Points, in no order, along strands that fork, close into loops and pass close to each other.
In the rows, zero is written as 128.
Two points are linked if the straight distance between their rows is under 125. Some points are linked to none.
nev: [103 142 105 142 145  80 167  99 137 174 129 118 142 139 115 161 141 127
 138 141 136 132 168 153 122 122 163  94]
Fik: [120 129  86 140  81 118 141 104 112 112 150 106  83  83 133 158  83 145
 151 128 150 110 146 115 168 109 112  87]
zufo: [102 114 105 136 173  93 145 124 152 152 154 159 125 119 119 159 198 121
 109 130  78 187  83 163 135 138 132 122]
mizi: [110 173 134 107 153 184 116 136 114 158 130  95 142 136  81 128 114 127
 129 140 105 125 134  92 109 136 107 193]
Bapum: [148 132 196 112 116  91 134 121 132 128 119  92  97 163 162 126 122 138
 140  99 198  57 175 125  76 119 127 147]
Parob: [141 168 138 139 144 203 126 134 126 150 126 115 128 124  65 109 108 140
 131 155 104 162 112  74 129 139 147 169]
Kefom: [155  97  68 135 163 138 166  97 129 137 166 158 132 138  96 167 236  85
 150 131  97 113  85 124 134 150 155  75]
Kat: [182 141 129 144 108 157 100 135  88 166  80 135 187 112 132 130  86 146
 141  97 158 136 152 133 143 118 173 109]
zud: [165 125 157 115 111 144  95 165  91 103  92 119 149 115 163 101  74 173
 139  92 117 144 141 130 159 153 117 172]
tel: [116 148 108 123 149 158 141  92 180 103 164 128 136 161  71  77 206 112
 145 160 122  85 114  99 108 128 165 116]
fiko: [175 156 122 120 107 150 128 137  99 107 155 155  55  84 136 138  65 156
 100  99 182 143 190 123 140 129 105 197]
zigi: [142 110 112 113 167 112 136 158  92 168 135 127 171 124 138 176 135 129
 145 113  72 131  92 153 152 158 109 124]
Lomil: [151 106  70 140 143 130 170 111 135 111 166 177  98  91 107 150 194  93
 131 117 112 150  78 135 134 155 141  78]
Sofup: [174 138 142 128 109  88 156 129 118 123 187 142  36 105 140 168  86 161
 101 108 191 126 185 150 122 112 121 162]
rudil: [ 24 103 153 111 114  46 122 122 162 102  89 110  97 161 189 124 137 107
  88 145 125 135 140 158  99 103  84 146]
lupup: [176 112 198 117 143 110 122 143 137 114 101 112  99 175 151 139 141 150
 125  93 181  77 128 117  80 144 154 126]
sis: [ 52 119 143 119 117 124  63 119 169  99  84 124 141 147 151 130 152 152
  92 121 149 140  94 135 114 102  89 130]
narin: [ 71 142 168 137 119 114  58 131 177  96 102 104 136 143 140 127 109 203
  94 130 168 170 112 143 129  91  96 132]
Ripi: [103 117 144 111 156 154 144 138 131  85 142 135 144 149 124  87 176 116
 129 135  44 117  63  72 143 161 135 140]
mopat: [169 140 134 110 126 157 123 152  80 150  74 139 193 117 139  91  84 148
 133  99 112 148 155 112 138 158 145 169]
Gezi: [125 138 154 116 159 109 175 150  97 176  93 131 140 152 133 128 105 136
 118 127  58 146 135  87 117 165 157 180]
kubak: [167 116 130 144  70 120 118 157 107 105 139 115  67  87 154 138  46 142
 142 123 129 137 113 121 170 120 116 110]
Mim: [ 87 122  79 142 121  97 144  77 154 160 133 120 159 154 124 175 184 129
 140 142 164 104 147 149 124  83 164  44]
vovo: [ 27 118 145 119 125  38 141  99 131 116 103 109  99 151 184 168  95 157
 108 134 127 118 160 159 129 113  86 140]
zuno: [132 154 124 132 139  82 183 102 109 147 175  92  66 120 118 193 118 155
 145 116 186  92 168 140 109 117 127 103]
gapi: [110 120 120 138  96 150  53 111 134 160  89 103 189 126 135 178 100 158
 125 126 195 118 128 157 147  71 120  63]
raf: [143 123 151 120 128  86 114 150  96 101 126 108 143 116 164 127  87 196
 149  97 117 130 133 161 159 149 115 138]
girik: [144 128 144 126 116  77 162 126 115 153 166 106  40 124 154 204  90 133
 110 115 201 105 166 148 104 104 111 127]
tef: [171 109 120 125 158 141 120 116 156 126 137 145 105 129 108 176 189 135
 124 114 175 118  93 136 100 138 120  91]
Fura: [100 143 116 120 115 106 149 121 131  78 133 152 147 106 136  24  95 144
 121 139  77 158 167 131 161 141 146 168]
vebis: [202 108 145 128 132 169 163 176  85 105 131 162 135 114 135  68 103  90
 130 111  89 144 115 102 134 167 129 145]
Bili: [ 92 167 121 146 122 111 128 103 143 113 140 149  86  87 135 155  86 213
 103 125 165 189 125 142 169 112 136 123]
Zelot: [152 112 145 120 162 154 170 144 142 100 158 146 143 156  95  62 184  92
 142 147  63 145  74  95 128 155 160 123]
vopor: [201 110 136 131 109 104 144 149  84  95 144 120 128 108 157 110  87 175
 180  86 106 102 131 154 169 154 141 105]
nisik: [ 82 139 138 114 139 138 110 135 129 177  98  99 171 155 116 110 110  64
 106 169 127 121 179 135  81 104  91 189]
Dag: [136 121 135 136 116 190 111 153 106 143  68 167 135 100 131 135 118 106
 102 122 111 164  79  78 145 144 150 130]
ran: [ 96 117 124 109 119 152 136 161 134 106 142 144 111 104 129  89 121  64
  93 140  86 159 112 113 119 131  83 180]
gako: [ 37 103 123 120 135  85  97 110 172 139  93 122 138 161 162 166 154 114
 100 148 128 132 112 157 114 101  79 120]
radi: [145 152 133 143 145 136 137 106 138 129 142 135  88 105 105 173 141 174
 110 109 196 142 106 125 115 125 154 106]
nusa: [158 155 144 140 144 162  95 136 148  84 142 140  82 100 120 146 131 192
 124  97 192 149  96 126 136 134 130 113]
rek: [100 104 124 152  85 119  69 120 125 150  93  96 166 113 139 151  79 119
 124 150 163 138 138 177 141  71  99  97]
dodu: [123 119 161 144  94  94  78 134 166 101 122  90 133 132 143  98  91 186
 138 128 169 145 128 170 136  89 122  98]
Sugug: [ 49 140 112 129 153 148  65 118 172 168 137 117 189 170 106 133 188  79
 117 187 103 126 133 162 103  76  84 150]
monaf: [119 150 150 134 156  90 158 128 115 189 108 106 136 153 116 150 114 139
 141 150  95 134 146 118 115 151 159 142]
Giv: [136  93 138 106 109 112 109 160  93 145  91 118 109 119 168 186  88 131
 122 109 108 135  78 115 154 147 106 118]
buvez: [105 132 135 124 147 138 109 143 109 171  81 136 133 124 140 195 112 147
 101 127  95 165  73  95 140 146 140 133]
nup: [122 141 114 115  99 117 123 136 114  84 151 138  87  92 158 128  59 164
 101 106 151 140 175 144 157 122  91 177]
dozu: [232 103 154 143 105 123 160 152  89 100 127 160 120 117 146  73  86 125
 152  98 115 132 143 129 148 164 177 125]
Fepek: [ 89 117 124 117  84 106 121 120 139 106 134  86 154 127 131  58  96  75
 143 155 126  86 182 160 122  93  80 151]
mol: [ 77 141 143 129 111  94 126 114 131 159 116  85 166 141 137  89  94  85
 137 166 139 101 224 171  98  88  89 164]
Giga: [130 117 101 111 128 193 113 141  99 159 136 110 165 172  95 134 144  53
 145 155  82  72 107  63 114 119 107 130]
tevel: [147 106 133 120 117 166 151 174  96 103 133 165 117 102 135  75 105  72
 112 129  66 176  89 100 138 148  97 157]
gov: [ 92 106 122 134 165  48 162 127 160 152 173 125 125 130 144 147 200 112
 131 144  96 162 125 209 123 122  98 128]
fezif: [162 124 140 140 150 113 149  95 156 158 127 121 132 182 107 135 195 137
 152 142 151  88 135 124  93 124 183  76]
seto: [179 127 178 137 129 123 156  89 157 116 125 117 104 170 118 115 169 143
 142 111 189  81 147 127  76 127 188  98]
veva: [175 125 108 143 104 174  56 133 111 156 104 116 203 114 115 134 103 132
 147 107 179 120 137 156 151  94 126  86]
Tati: [ 83 169 113 118 144 145 130  87 185  88 142 138 151 130  96  43 179 140
 120 133 126 118 137 103 112 136 165 149]
veze: [151 109  89 124 131 174 144 114 105 151 134 121 136 155  87 170 171  58
 150 143 107  64 109  86 108 142 132  96]
vofo: [151 132 132 132 155 161 144 123 150 121 158 116 149 190  70  91 192  87
 166 167  83  89  97  91 107 145 162 115]
Gase: [119 104  92 146 147 109 145 114 157 129 134 178 123  98 132 171 199 130
 118 120 113 178  69 147 143 139 160  73]
rigo: [188 145 147 153 141 213 149 135 123  94 120 167 113 126  77  85 150 125
 148 136 114 147  75  66 136 175 180 112]
fovo: [113 118 132 139 107 137  88 143 142 159  92 116 134 112 131 144  88 101
 100 142 156 160 132 144 111  92 104 125]
feti: [103 156 155 116 122 109 136 115 149 152 141  67 130 164 121 116 143 116
 151 132 191  66 178 143  85  89 114 128]
Fovot: [ 77 135 116 109 126 114 112 110 127 141  87 101 141 156 151 165 137 137
 126 126 125  70 133  86 118 125 117 130]
zosip: [ 88 101  68 134 121 120 104  98 138 150  94 150 173 133 152 171 164 110
 119 133 143 117 114 149 145  99 132  66]
Muz: [111 159 165 133 109  96 134 114 140 163 138  75 144 149 124  91 112 111
 134 139 195  91 236 160  74  75 117 161]
Lekot: [ 95 127 126 133 153 154  82 126 180 182 117 129 183 179  99 131 186 100
 109 172 115 134 119 126  94  95 136 127]
dufor: [ 93 133 104  94 129 153 111 123 101 151 101  94 177 162 127 130 123  83
 138 137  79  64 144  78 127 126 105 149]
nasob: [116 113 140  96 132 136 172 139 117  70 114 147 106 134 151  77 143 115
 130 120  62  95  85  60 137 180 130 145]
Noso: [146 107 127 131  77 114 114 161  95  69 152 146  67  89 178 127  63 156
 115 102 114 149 136 130 186 140  85 162]
Rinok: [136 152  94 141 107 118 163  82 113 124 172 112  92  99 122 162  98 178
 150 112 191  98 166 132 152 106 139  71]
Kubi: [109 138 115 107 129 122 158 134 105  81 127 148 137 121 149  65 107 150
 139 114  52 130 122  97 177 170 132 164]
nuzet: [157 127  98 121 162 117 144 137 123 104 215 149 111  77 119 129 167 121
 138 105 117 149 119 192 132 149  82 138]
Ros: [193 114 122 145 144 155 137 125 147  87 164 172  67  85 113 136 166 111
 128 119 157 151  86 144 117 151 135  96]
pap: [ 65 135 135 109 117  70 156  95 137 130 103 113  95 133 171 150 123 151
 109 119 162  94 168 110 111 115 124 132]
zemez: [186 141 113 151 112 140 146 142 105  82 165 185  72  70 140 126 107 179
 135 102 146 169 126 125 180 162 152 137]
Zir: [157 130 130 145 154 203 143 150 135 105 149 177 138 115  82  74 163  91
 132 142  76 173  63  92 132 157 154 122]
fuva: [182 134  85 138 134 136 148 150  97 110 185 168 120  62 114 115 112 133
 146 103 113 166 128 167 162 153 123 139]
Mure: [ 95 158 124 104 151 175 125 135 103 193 109 109 149 128  95 153 111  71
 102 148 111 124 157  98  94 126  91 201]
Kaziv: [150 163 124 155 108 189 129 132 134 110 122 130 115 107  87  83 102 147
 159 157 122 162 105  75 155 142 169 118]
lafu: [151 102 162 150  84  55 124 146 131 143 143 114 104 123 165 150  63 152
 101 127 168 160 187 199 131  86 140 124]
Tifan: [164 109 122 117 132 106 156 157  65 166 109 112 135 129 149 197  99 131
 159 117  82 106 111 124 156 166 139 114]
Bem: [120 127 131 141 154 140 112 101 167 175 104 135 156 202 103 141 201 119
 128 151 127 120 105 107  94 116 187  94]
Pas: [183  90  86 114 153 166 147 128 109 140 142 154 153 159  96 158 212  32
 138 127  94  80  96 117 101 159 137  93]
tisam: [148 144 140 142 115 133  90 129 149  86 156  99 110 116 120 114 104 201
 153 115 191 136 118 152 147 111 116  95]
dinu: [123 113  82 132 111 177  88 123 124 145  82 157 162 111 129 153 143 105
 127 131 131 131  99 100 146 120 147  94]
dav: [ 95 122 128 134 126 120 131 145 144 152 131 125 100 109 121 136 121  89
 101 156 117 162 117 137 108 118 110 152]
sobe: [131 110 143 105 169  98 136 166 112 146 122 137 174 149 144 108 140 121
 126 114  62 142 109 137 124 169 123 152]
kur: [159 116 138 135  97 117 136 131 141 115 130 115 106 125 131  96 114 111
 141 124 151  96 139 116 114 121 141 103]
guv: [219 102 166 144 112 128 127 153 112  65 137 175  84 105 161  99 102 160
 128  84 145 152 125 141 144 166 157 140]
Zodo: [ 37 157 132 116 160 136  89 106 138 152 110 103 191 157 105 110 131  98
 110 178 107 122 167 167 106  94  66 185]
lev: [ 62 174 125 126 122 125 119  95 172  75 120 141 171 120 117  37 130 153
 119 145 110 148 156 136 137 124 138 157]

How many points has the smallest loop of links through each point below? Write 0 if it is on no loop.
mol -> 12
gapi -> 14
Ripi -> 9
fiko -> 9

A fork is a point with three links, a tip a point with one. Leave the first point through the second and follow the links. Name the first fork or tip that comes.
vopor, raf -> dozu
tef, radi -> Lomil
vofo, tel -> Zelot
Bapum, lupup -> nisik

Name the points in between on the shortest way along the links from the first point to the second, in order.
Tati, feti -> tel > vofo > Zelot > Zir > rigo > Kaziv > Parob > mizi > Mure > nisik > mol > Muz
tisam, zufo -> nusa > radi > tef > Ros > Lomil > Gase
Kat, fuva -> mopat > zud > raf > vopor > dozu > guv > zemez
Kefom, gako -> Pas > veze > Giga > dufor > Fovot > pap > vovo > rudil
ran, nuzet -> tevel > vebis > dozu > guv > zemez > fuva
fezif, mizi -> Bem > Lekot > Sugug > Zodo > nisik > Mure
